Each scene shows the same named points in several views. A view is turned or mirrored, shifted and resized as a whole, has a little noise and may leave points out.

Scene 1
View 1
<151>: [ 1 -4 -5 -1 -9 10  5 -5  6 -1  4  7 -5 10 -8  8 -5 -5 -1  0 -5 -6 -2]
<270>: [ 2 -5  1  3 -4  3  2 -1  1 -3 -2 -7 -5  5 -9  5  7 -3 -6 -3 -3  8 -6]
<139>: [  1   3  -3   8  -6   6   9   5  12  -4   5  -7 -12   7 -10   4   5  -1
  -5  -4  -9   3 -14]
<178>: [  0 -13  -1  -3  -5   4  -1  -8  -8   1  -6   1  -3   4  -5   8   2  -6
  -5  -1   0   4   2]
<187>: [  3  -5   2  -4  -9   7  -2  -6   7  -8   6   2   6  15 -17   4  -6  -5
   1   1  -5   1   2]
<71>: [  2  -7   0  -2  -6   6  -1  -6  -1  -3   0   0   1   8 -10   6   0  -5
  -3   0  -1   4   0]
<217>: [  2  -9   0  -5  -4  11  -3 -10  -1  -4   4   1   8   3 -11   8   2  -6
  -2   2   7   4   2]
<221>: [  3  -5   4   0  -6   4  -2  -3   3  -6   2  -6   2  10 -15   3   2  -4
  -3  -1  -4   8  -2]
<114>: [  3  -9   3  -7 -12   5  -6  -9   3  -7   3   6   6  18 -17   4 -10  -7
   2   3  -8  -1   7]
<229>: [  4  -5   6  -1  -6   3  -5  -4   3  -9   3  -7   7  11 -18   2   2  -4
  -3   1  -2  11   0]
<279>: [ 0 -3 -6  0 -8 10  6 -3  7 -1  4  5 -8  8 -7  8 -2 -4 -2 -1 -6 -5 -5]
<98>: [ 1 -3 -4  2 -3 10  6 -3  3 -1  3 -4 -5  1 -7  8  7 -4 -5 -2  2  4 -8]
<247>: [  1  -1  -4   3  -2  13   7  -2   6  -3   7  -6  -2   0  -9   8   9  -3
  -4  -2   4   5 -11]
<263>: [  1   1  -8   1  -7  17   8  -3  12  -3  11   4  -4   6  -9   9   0  -4
  -1  -1  -1  -7 -10]
<64>: [  2   3  -3   4  -7  10   6   1  13  -6   9  -3  -4  10 -14   5   1  -2
  -2  -2  -6   1 -10]
<95>: [  1  -4  -5  -4  -7  16   2  -9   6  -3   9   6   5   7 -11   9  -3  -6
   0   2   4  -4  -2]
<164>: [  3 -13   6  -5  -2   4  -8 -10  -9  -5  -3  -7  10   3 -12   5   6  -6
  -5   1   7  15   5]
<195>: [ 1 -3 -3  3 -6  6  6 -1  5 -2  2 -2 -9  8 -8  5  2 -3 -4 -2 -7  1 -7]
View 2
<164>: [ -9 -11  -8 -11  -4   1  -5   4  -2 -16   4  -1   6   3 -13   0 -11  -1
  -1   0  13  16  -4]
<270>: [ -2  -3  -7   4  -2  -1  -1  -3   2  -4   6   0  -2  -3 -14   0   6  -2
   0  -7  12   8  -2]
<187>: [-4  4 -3 -5  0  8 -2  5  1 -1  7 -2  4 -1 -9 11  0  2  1 13  5 -1  2]
<64>: [-1  4 -1  5  1  3  0  1  2  6  9 -2 -4 -1 -9  7 16  1 -2 -3  3 -6  1]
<139>: [  2   4  -2  12   1  -1   1  -4   3   6   8  -1  -7  -4 -13   2  21  -1
  -1 -12   7  -3  -1]
<71>: [ -7  -2  -7  -2   0   4   0   1   2  -1   7  -1   1  -1 -11   2  -2   0
   2   4  12   6   0]
<98>: [ -7  -6  -6   2   0   1   1  -1   3   4  10  -2  -3   1 -11  -3   8   0
  -2 -10  11   2  -1]
<195>: [ -2   1  -5   8   1   2   3  -4   4   6   8   0  -5  -5 -13   2   9  -1
   2  -3  11   2   1]
<247>: [ -8  -7  -4   0   1   0   1   1   2   4  10  -2  -4   4 -10  -3  11   1
  -5 -14   8  -1  -2]
<217>: [-13  -7  -8  -9   0   6   0   5   2   0  10  -2   3   4  -9   1  -7   2
  -1   5  11   4   0]
<114>: [-3  5 -5 -6  0 11 -1  5  1  0  5 -1  6 -3 -9 13 -6  1  5 22  8  1  4]
<221>: [ -2   1  -5   0  -1   3  -2   2   1  -4   5  -1   1  -2 -11   7   3   0
   1   3   8   4  -1]
<178>: [ -8  -6 -11  -1   0   3   2  -3   4   1   8   0   1  -3 -14  -3  -9  -2
   4   3  20  12  -1]
<95>: [-13  -3  -5  -7   3   7   2   7   3  10  12  -4   0   5  -6   3   0   4
  -3   6   7  -5   2]
<151>: [-7  2 -7  2  4  8  5  0  6 13 11 -2 -2 -2 -9  3  3  1  2  8 11 -4  3]
<263>: [ -9   0  -3   1   5   6   4   2   4  17  13  -3  -5   3  -6   2  13   3
  -2  -2   5 -11   2]
View 3
<279>: [-27  -3   5   4   4   7  -2 -10   4 -11   5   6   8   0   5  -6  11  -5
  -6  -2  -9   3   3]
<247>: [-11   1   1   6  -4   5   0 -13   3   6  16   7   5   4   1  -3  18 -13
  -6 -14  -3   3   9]
<178>: [ -9  -5  -1   3   1  -6  -6  -6  21   1   8  10  17   2   3   2  -3   2
 -13  -2 -15  -4  -3]
<95>: [-18  -6   3  11  -1  15 -15 -10   7  -3  14   7  -4  -2   9   2  15  -2
  -4   1 -15  -2  -2]
<229>: [  5   4   4  16   3   4  -9 -21   4  -6  21  17  13   8  -7   5   8   2
  -8  -6 -11  -4 -11]
<221>: [ -3   3   4  12   3   3  -6 -19   4  -8  17  15  14   6  -5   1   8   0
  -8  -5 -10  -2  -7]
<64>: [-18   4   7  10   3  11  -2 -18  -8 -11  13  10   8   4  -3  -5  19  -8
  -4  -6  -3   5   2]
<217>: [ -2  -6  -1  11  -3   8 -14 -10  16   5  18  10   2   1   6   6   7   0
  -9  -4 -17  -6  -4]
<263>: [-27  -3   5   8   0  15  -5 -11  -2  -7   9   5  -2  -1   7  -6  21 -10
  -2  -4  -7   5   6]
<71>: [ -8  -2   2   8   1   2  -8 -13  12  -4  12  11  12   3   1   2   5   1
  -9  -2 -13  -3  -5]
<164>: [ 14  -2  -3  12  -3  -3 -12 -14  22  10  22  15  13   6  -2  10  -1   4
 -12  -7 -17 -10  -9]
<270>: [ -6   3   2   5   1  -4   1 -14   7  -2  13  12  19   7  -5  -2   6  -6
 -10 -10  -5   1   1]
<114>: [-12  -3   7  16   8  12 -17 -16   9 -20  12  14   8   0   2   4   3  11
  -6  10 -21  -6 -20]
<98>: [-12   0   1   4  -2   1   0 -11   6   3  12   8   9   4   1  -3  12 -10
  -8 -11  -4   2   8]
View 4
<64>: [ -8 -18   2   5  15   1  12  14   3  -8  -3  12   7   4   2  -3  -1  17
  -5  -8  -4   8  12]
<98>: [ -9 -14  -1  -1  13   1   5   5  -3  -1 -11  12   1   1   2   5   8   4
   3  -2  -9  14  21]
<164>: [  3   0   1  -8  10   3   0   6   5   5  -8 -16  -1  -1 -10  11  14 -19
   9   8  -5  13  19]
<151>: [-13 -10  10   5   8   4  -3   3  11  -5  -2   4  -4   6   4   2   4  17
 -10  -8 -15   6  14]
<279>: [-14 -13   8   5   9   3  -1   4   6  -5  -5  10  -3   6   5   1   6  19
  -8  -9 -14   9  16]
<195>: [ -8 -13   3   3  11   1   0  12  -2  -2 -10   7   1   4   4  -3  12  15
  -5  -9  -9  13  14]
<114>: [ -2   0  18   4   6   6  -3  12  23  -4   8 -20  -1   5  -6  -1   1   8
 -14  -4  -8   0   6]
<217>: [ -7  -4   7  -3  10   5   3  -2  13  -1  -3  -7  -2   2  -7  12   2  -9
   3   7 -11   7  20]
<263>: [-18 -19   6   5  12   4   9   1   8 -10  -3  18   1   5   5   4  -6  19
  -6  -6 -13   7  17]
<270>: [ -1 -11  -2  -1  13   0   2  13  -6   2 -12   1   2   2   0   0  17   3
   3  -4  -5  15  16]
<187>: [ -4  -6  12   4  10   5   4  12  17  -5   4 -11   3   4  -6  -1  -1   7
  -9  -3  -6   2   8]
<71>: [-4 -6  7 -1  9  3 -1  8  8  0 -5 -7 -1  2 -3  5 10  1 -3 -2 -9  9 15]
<178>: [ -5  -1   6  -3   6   3 -11   3   3   5 -10  -8  -7   3  -1   8  20  -2
   0  -1 -14  13  19]
<139>: [ -6 -22  -4   4  16  -1  10  18 -10  -4 -12  19   7   4   7  -7   9  20
  -2 -11  -3  14  14]
<95>: [-14 -10  10   2  10   6   5  -2  17  -7   1   3  -2   3  -2   9  -6   6
  -4   0 -14   4  18]
<221>: [ 1 -9  3 -1 13  1  6 17  4 -1 -4 -6  5  2 -5 -1  8  2 -1 -2 -1 10 11]
<229>: [  5  -7   3  -2  13   2   9  18   7  -1  -1 -13   7   1  -9   0   6  -4
   0   1   2   8   9]
View 5
<178>: [  6   9   0  13  -1   5  16   6  -1   5 -12  -9 -10 -19  -8 -16   3 -18
  -8 -10 -14   5   2]
<139>: [-14  17   9 -20  -8  21  -6  -3  -4   6 -10   5  18   7  15  -3 -24 -18
   2  -9  -8  -9 -16]
<229>: [-13   5  -9  13  -4  15   3 -10  10  -3 -25 -15   1  -4  13 -11  -2 -15
  16 -13   0  20   1]
<221>: [-10   8  -4   7  -4  16   3  -7   7  -1 -21 -10   3  -5  10 -10  -5 -17
  10 -12  -3  12  -1]
<64>: [ -9  15   8 -11 -10  15 -10 -11   2  -4 -19  10  17   6  11 -11 -10 -15
   8 -16  -3  -4 -15]
<187>: [ -5   9  -3   9  -7  12  -4 -19  13  -8 -27   6   3  -7   5 -23   9 -20
  12 -25   2   9   3]
<164>: [  2   0 -11  28   2   3  17   5   4  -5 -22 -30 -11 -11   1 -11   6  -9
  11  -5  -8  28   1]
<114>: [ -4   7  -7  16  -7  11   0 -24  17  -6 -28   9  -2 -17   0 -28  17 -25
   8 -31   2  10  15]
<270>: [ -7  11   2   0  -3  15   7   4  -1   5 -12 -10   2  -6   8  -5 -13 -17
   1  -5 -10   4  -7]
<279>: [  2  16  11  -8  -9   8  -2  -6   0  -1 -13  16   9  -5  -3 -19  -2 -20
  -5 -18  -8 -12 -11]
<247>: [  2  12  10  -4  -7   5   0   6  -7  -5 -15  -6  13  10   5  -7 -11  -5
   7  -5  -7   1 -26]
<217>: [ 10   4   0  19  -5  -3   8   0   2 -11 -24 -10  -3  -4  -5 -19  11  -9
   9 -14  -3  14 -10]
<95>: [ 11   9   8   7 -10  -3  -3  -9   3 -13 -24   9   8   0  -6 -25  13 -11
   8 -22  -1   3 -15]
<151>: [  4  14   9  -3  -9   6  -1 -10   3  -2 -16  16   6  -8  -5 -23   4 -20
  -4 -24  -6  -9  -6]
<195>: [ -6  16   6  -8  -6  16   0  -3  -1   6 -12   5   8  -6   6 -10 -12 -20
  -3 -12 -10  -6  -8]
<263>: [  6  16  18 -14 -12   3  -8  -5  -4  -8 -16  17  18   9   0 -17  -3 -12
   2 -17  -4 -12 -26]

Which points are out of place in each view (at most two, in the order of its rows)? Write none if all are in place.
view 1 -> none
view 2 -> <217>, <221>
view 3 -> none
view 4 -> <164>
view 5 -> <263>

Scene 2
View 1
<7>: [  9   1  -2  -6   9  12  -4   2   1 -11   8  20   1   9  -2  -3   8 -10
   2   1   3  -3   1]
<236>: [ 14   2  -1 -17 -21   2  -3  -6  11 -19  12 -14 -17   8  -4   8 -12  -7
  -4  -4  12  11  -4]
<140>: [ 11   1   0  -9   4   8  -2   7   1 -15   6   4  -5  12  -6  -1  -5  -8
   3  -3  10   5  -6]
<294>: [  4   4  -7 -11  -3   5   5  -3  12 -12   1  12   8   9  -5  -6   4   1
   2   0   9  -3   1]
<55>: [  3   0  -3   2  12   8  14  16  -1  -9  -5  10  16  16  -3 -19  -8  11
   4 -10  17  -5 -13]
<21>: [  2   6  -8 -15 -11   0   7  -6  17 -13  -2   4   7   9 -10  -4  -1   3
   2   1  13   0   2]
<146>: [  8  -1  -1   1  -9  10   9  -1   3 -10   4   6   8   9   7 -15  -3  16
  -9 -11  13  -4  -8]
<115>: [  2   6  -8 -14   2   6  -1 -11  16  -9   2  27   8   5  -7  -2  18  -8
   2   9   2  -7  15]
<86>: [  4   3  -4  -4  17   9   5  11   1 -10  -1  18  11  13  -8 -10   2  -3
   8  -2  11  -4  -4]
<287>: [  3   7 -11 -19 -15   0   2 -15  21 -13   1  10   3   6  -9   1   7  -3
  -1   6   8  -1  10]
<234>: [  8   2  -3  -8  -1   8   1   0   6 -13   5   9   1  10  -3  -4   0  -3
   1  -2   9   1  -1]
<15>: [ 14  -1   1  -9   0  12  -9  -1   1 -15  16   9 -13   7   1   5   4 -15
  -2  -1   3   4   0]
<80>: [ 11  -1   2   1  16  18  -6   2  -5  -8  12  29   2   7   7  -7  14 -10
  -3  -2  -1  -6   3]
<245>: [11 -2  3  1  6 19 -4 -2 -3 -9 14 25  1  5 10 -8 13 -4 -8 -4 -1 -6  3]
<239>: [  0   5  -9 -10  11   8   1  -7  12  -6   0  35  14   6  -6  -7  22  -8
   4   9   0 -11  14]
<99>: [ -6  10 -16 -17 -18  -8  19  -9  27 -11 -14   2  21  11 -17 -12  -5  19
   4   1  22  -4   3]
<188>: [ 2  4 -8 -9  6  7  4 -3 11 -9  0 23 13  9 -5 -9 12  0  2  3  5 -7  6]
<84>: [  8   0  -1  -3   1  10   4   3   3 -12   4  10   5   9   0 -10   0   3
  -3  -6  10  -2  -6]
<232>: [ 14  -2   3  -1 -10  16  -3  -7   0 -12  16  10  -5   4  13  -6   5   3
 -13  -8   4  -1  -2]
<182>: [ -4   6 -11  -4  -2   3  21  -2  15  -7 -12  16  28  11  -6 -23   1  22
   0  -5  17 -10  -1]
View 2
<115>: [ -8  31  13   6   4  20 -12 -10  -4  34 -10  23   9 -29  20  -7   1  20
   8 -14   8  -5  11]
<236>: [ -2 -11  23   8  16  10 -22  -3 -14  -1  -3  20 -13 -12  27 -26  11  15
 -15   2 -30  14 -14]
<294>: [ -6  16  13   6   7  12  -6  -2  -9  24  -1  21   4 -15  16   0  12   6
   1  -4  -4  -2   3]
<55>: [  0  10   5   5  10   3  10  11  -9  20  16  27  10   3  -4  31  24  -9
   3   1  -8 -12   4]
<21>: [ -9  12  14  11   3   8  -9  -5 -13  20  -5  20  -1 -16  24  -6  18  -2
  -3  -2 -10   4  -7]
<7>: [  1  14  13   1  17  18  -8   5  -3  20   3  26   7 -14   3   2   1  26
   5 -11  -2  -9  15]
<287>: [-10  19  16   9   2  14 -16 -10 -11  24 -12  17  -2 -25  30 -17  10   9
  -2  -5  -4   6  -5]
<86>: [  1  14   8   8  12  12   2   4  -8  22   6  33  15  -8   0  23  13  10
   5 -12  -6  -9  12]
<99>: [-18  22  10  17 -11   0  -2 -12 -19  30  -8  18   1 -17  33   5  34 -29
  -3   2  -7   8 -19]
<239>: [ -8  37   9   4   5  20  -6  -6  -2  40  -8  25  15 -28  12   4   0  19
  15 -17  15 -12  19]
<182>: [-12  28   3   7  -8   2   8   1 -11  34   4  13   7  -9  14  20  28 -26
   6   4   9  -9  -5]
<84>: [ 1  8 11  2 15 12 -4  6 -7 15  8 24  4 -7  5  7 10 12  1 -5 -9 -7  6]
<245>: [  5  16  10 -10  18  19  -8  13   4  22  11  13   0 -11  -3  -5  -5  29
   8  -2   9 -17  18]
<188>: [ -7  27  10   4   6  15  -3  -2  -5  31  -2  22   9 -18  11   5   8  10
   9  -8   7  -8  11]
<232>: [  3   4  11 -13  18  14 -12  15   1  13  12   5 -12  -5   5 -18   1  20
   1   8   0 -10   6]
<80>: [  5  19  10  -8  19  20  -6  11   4  23   9  21   9 -12  -6   3  -6  33
  10  -9   8 -19  25]
<146>: [ -2   8   8  -5   8   5  -1  14  -5  17  14   7  -8   1   6   1  16  -6
  -1  12  -1 -10  -2]
<234>: [  0   8  13   3  13  12  -8   4  -7  15   4  22   1 -12   9   0   9  14
  -1  -3 -10  -2   5]
<15>: [  5   2  18  -2  23  20 -17   6  -3   7   3  22  -2 -13   7 -14  -3  35
  -2  -8 -13  -2  11]
View 3
<188>: [10  0 -2  0  8 -4  7 -5 -2 -7  7 -1 -3  5 -9 -7 -3 -3  6 -4  5 -2  2]
<115>: [10  5 -2 -1 15 -3  5 -8  4 -9  5  1  3  7 -4 -9 -5 -1  7 -4  6 -8 -2]
<15>: [  4   3 -11   1  10  -9  -4  -4   0  -2 -10  -7  12  15 -12   0   8  -5
   1  -4  12   4 -10]
<84>: [  7  -4  -7   1   1  -5   3  -2  -7   0   1  -5   1   8 -14  -1   7  -6
   2  -5   7   5  -2]
<55>: [  9 -11  -3   0 -10  -4  10   1 -16   4  11  -2  -9   2 -17  -1   7  -9
   3  -7   5  11   3]
<21>: [  3  -6   0   6   1   5   2  -9   1   4   4   2   4  10 -10  -7   7  -2
   8 -11  -1  -5   0]
<294>: [  6  -4  -3   2   4   0   4  -6  -2  -1   4  -1   1   8 -10  -6   4  -4
   6  -7   3  -2   0]
<232>: [  3  -2 -10   6   5  -2  -8  -4   3  -6 -11 -13   2   9 -18   2   5  -5
   0  -1  10   7   4]
<86>: [ 11  -3  -5  -3   2  -9  10   1 -13   0   9   0  -2   6 -10  -3   3  -7
   3  -5   8   6  -5]
<7>: [  9   3  -8  -1   9 -10   3  -2  -5  -5   0  -4   4   9 -11  -3   1  -6
   2  -3  10   3  -6]
<245>: [  9   3 -11   0  10  -9  -1  -1  -1 -11  -5 -11  -1   6 -15   1  -2  -6
  -1   1  14   7   1]
<140>: [  5  -3  -7   1   2  -7   1  -3  -7   5  -2  -2   8  14 -12  -1  12  -6
   3  -8   8   5  -8]
<287>: [  4  -1  -1   6   9   5   0 -12   7  -1   1   2   7  12  -6 -10   4   0
   9 -10   1 -10  -1]
<182>: [  9 -12   4   5  -6   8  10  -5  -5  -1  15  -1 -14  -2 -13  -8   0  -3
   9  -7  -3   0  12]
<99>: [  4 -13   7  10  -6  14   7 -13   1   7  14   6  -4   6 -10 -12   6   0
  13 -13  -9  -9   7]
<236>: [ -4  -6  -8  10   1   2  -9 -11   4  11 -11  -2  17  20 -13  -1  20  -2
   4 -13   4   0  -8]
<239>: [ 13   6  -2  -3  16  -7   9  -5   0 -13   9   0  -2   4  -4 -10  -9  -3
   6  -2   7  -6   0]
<80>: [ 11   6 -11  -4  12 -13   2   1  -6 -12  -2  -9  -1   6 -12   0  -4  -7
  -1   3  15   7  -3]
View 4
<86>: [ -2  15  -4 -13  -5   1   5  19   0  25  -1 -17   4  -5   1   9  -5   1
  -2  12   2   7  -7]
<239>: [-11  15  -9 -18   4  -1  13  14  18  11  -1 -24  -4   2  -8 -21 -18  -3
   1  10   0   6   6]
<115>: [-12  10  -9 -12   1   0  19  16  18   1  -5 -18  -3   5  -7 -19  -9  -7
   3  10   1   2   8]
<146>: [-15  -4  -9 -10  -3   2 -10  19 -15  13  -8   9  12  10   6   2   9  -2
  -1  -3   5  -3   0]
<80>: [-12   4   6 -28  12  -2  11   7   7  29  -4 -12   9  -4  -2 -11  -8  -8
   6   2   3  12  -9]
<15>: [-11  -5  11 -16   7   0  28  12   6  11 -11  -3   9  -3   1   3  13 -18
  11   2   5   7  -6]
<188>: [-10  11  -9 -13  -2   0   6  17   8  11  -4 -15  -1   3  -3 -11  -9  -1
  -1   9   2   2   4]
<140>: [ -6   1   5  -8  -4   2  24  20   2  10  -9  -7   6  -3   2  12  13 -13
   5   9   4   4  -5]
<294>: [-9  6 -8 -7 -6  1  9 21  2  6 -6 -8  2  5  0  0  2 -5  1  8  2 -1  3]
<21>: [ -9   6 -12   0 -12   2  11  25   1  -6  -8  -4   1   9   1   3   9  -5
  -1   9   3  -5   8]
<234>: [ -9   2  -1 -10  -3   2  13  19   0  11  -8  -5   6   1   3   5   7  -8
   3   6   3   2  -3]
<55>: [ -2  12  -9  -8 -11   3 -14  23 -16  29  -2  -8   9   1   7  16   0   8
  -7  10   3   2  -7]
<7>: [ -9   4   4 -18   4  -1  16  13   7  18  -6 -12   5  -3  -2  -2  -1  -9
   7   6   3   8  -5]
<84>: [ -8   5   0 -11  -3   2   7  18  -3  17  -6  -5   8   0   2   7   5  -6
   2   6   4   4  -5]
<232>: [-20 -12   4 -18  10   0   7  12  -3  12 -11  10  13   6   2  -8  12 -13
   9  -8   4   4  -3]
<287>: [-13   3 -11  -2  -7   1  21  22  11 -12 -10  -7  -2  10  -4  -9   7 -10
   3   9   2  -6  14]
<99>: [ -8  13 -29  11 -25   4  -3  33  -5 -13  -7  -5  -4  17   2   4   4   6
 -10  13   2 -14  19]
<236>: [ -9 -11   4   1  -8   3  29  23  -3  -9 -16  10   9   6   5  16  32 -21
   8   3   5  -5   0]
View 5
<234>: [ -3   6   5   5   7  10  -5   3  -5   0   1 -11   5  -5  -2  -3   9   3
 -10   6   4  -1   5]
<15>: [  3   1   4  12   5  20 -15   5  -2   3  -8  -5  -2 -10  -3  -6  20   6
 -11   3   2  -4  -1]
<294>: [ -5  10   2   4   7   3  -2   1  -2  -4   8  -5   4  -5  -6  -4   6   6
 -11   6  11   4  10]
<188>: [-13   4  -2  -5   5   3   0   5  -1  -5   8   4   1  -3  -1   0   3   5
  -7   9  14   5   5]
<21>: [  0  10   3  10   7   2  -3   0  -3  -5   8 -12   8  -7 -11  -5   8   9
 -12   6  12   1  15]
<115>: [-9  3 -6  1  1  3 -3  6  3 -7  7 11 -4 -8 -7 -3  9 12 -8  7 20  6  8]
<287>: [  1   5  -1  12   3   0  -3   2  -1  -9  10  -4   7 -10 -14  -5  10  16
 -11   6  18   0  15]
<99>: [ -8  17   3   5   9 -14  13  -3  -6 -12  23 -21  23  -2 -12   0  -8  10
  -9   9  18   3  26]
<7>: [ -7   4   2  -1   5  14  -9   5  -1   2  -2   1  -5  -5   2  -3  11   1
 -10   6   5   3  -1]
<80>: [-13  -4  -1  -6   2  18  -9   9  -2   1  -7   7  -7  -3  10   1  12   0
  -4   8   5   2 -10]
<84>: [ -7   7   6   1   7  11  -4   3  -6   2   0 -10   5  -3   2  -2   6   0
  -9   7   2  -1   2]
<236>: [ 16   8   9  26   8  12 -11  -1  -6  -1  -2 -26  12 -12 -14  -8  18  10
 -14   1   1 -11  12]
<146>: [ -7  -1   7   2   5   8   3   7 -12  -5   1 -23  21  -2   6   3   3   2
   1   9   4  -9   2]
<140>: [  0  11   8   7  10  14 -10   1  -4   4  -3 -13   2  -6  -2  -6  10  -2
 -15   4  -2   0   4]
<232>: [ -1 -10   3   9   2  17  -7  10  -8  -4  -7 -12  11  -7   5   0  16   7
   1   7   4 -13  -4]
<86>: [-14  13   6  -8  11   8  -3   1  -4   4   3  -4  -1   0   5  -2   1  -6
 -13   8   1   7   2]
<55>: [-15  14  11  -9  13   5   5   1 -11   3   4 -20  12   5  11   3  -7 -10
  -7  10  -2   3   3]
<182>: [-19   9   3  -8   8  -8  15   3 -10 -10  17 -14  20   3   3   6 -12   2
  -3  13  15   4  12]
<245>: [-9 -8  0 -2  1 18 -8 10 -5 -2 -7  2  0 -4  9  1 12  3 -1  7  6 -5 -8]
View 6
<55>: [ 11   7   4   9  18   5  -5  -6  -1  19  -7   6  -3   1 -12  -3   8   3
   3 -10  13  -5  -5]
<146>: [ 2 11 -1 -6 13  1 -6 -7 -7  7  0  9 -8 -4 -4 -9 -2  4 -2 -4 15 -8 -5]
<99>: [ -1  16   2   2   9  10 -15  -8  -5  -1  -7  30   2   7 -11  -5   3  18
  -9  -6   8  22   5]
<86>: [ 14   0   7   5   9  11  -3   3   0  12  -4  -3   3   2 -10  -3   9  -1
   3  -8   6   2  -3]
<294>: [ 7  5  4 -4  4 11 -7  1 -4  0  0  6  2  2 -5 -6  2  2 -2 -4  6  7 -1]
<234>: [ 6  5  8 -5  5  9 -8  0 -4  2  1  1  1  0  0 -8 -1 -2  3 -7  7  2 -3]
<182>: [  8  10  -7   4  13   6  -5  -6  -4  10  -5  22  -2   3 -19  -1  12  15
  -9  -3  10   7   0]
<140>: [  6   5  15  -2   6  11 -10   0  -1   4  -1  -5   1   1   3  -9  -5  -6
   8 -10   7   1  -3]
<236>: [ -6  14  19 -11   4   9 -18  -5  -8  -8   1   3  -1   0  15 -18 -19  -5
   7 -10   9   6   1]
<188>: [ 13   0  -1  -6   2  11  -2   5  -3   1   2   4   3   1 -11  -2  10   2
  -5  -2   4   7  -2]
<287>: [  3   7   5 -11  -3  14 -11   3  -6 -11   3  11   4   2  -1  -8  -3   4
  -5  -3   3  16   2]
<21>: [  2  10   7  -4   5  10 -11  -3  -4  -3  -2  13   2   3  -2  -8  -2   5
  -2  -6   6  13   2]
<239>: [ 17  -6  -4  -8  -5  14   2  12  -2  -3   5   1   6   1 -13   1  15   1
  -8   0  -1  10  -2]
<232>: [  3   5   1 -17   4   2  -4   1  -8  -3   8  -2  -6  -7   3 -13  -6  -6
   0  -2  12 -12  -5]
<15>: [  4   3  11 -13   1   9  -8   4  -5  -4   6  -7   0  -2   7 -12  -8  -9
   5  -7   6  -1  -4]
<84>: [ 8  4  8 -3  7  8 -6  0 -3  6  0 -1 -1  0 -2 -7  0 -2  3 -7  8 -1 -4]
<245>: [ 12  -2  -2 -14   2   5   2   7  -5   1   8  -8  -3  -5  -2  -6   3  -7
  -1  -1   7 -11  -7]
<7>: [12 -2  6 -7  1 11 -2  6 -3  2  3 -8  2 -1 -2 -5  4 -7  2 -5  4  0 -4]
<80>: [ 16  -7   0 -10   1   8   3   9  -3   4   7 -13  -1  -5  -5  -4   8  -9
   1  -3   5 -10  -8]

Which points are out of place in each view (at most two, in the order of its rows)? Write none if all are in place.
view 1 -> <84>
view 2 -> <236>
view 3 -> none
view 4 -> <140>
view 5 -> <294>, <21>
view 6 -> <15>
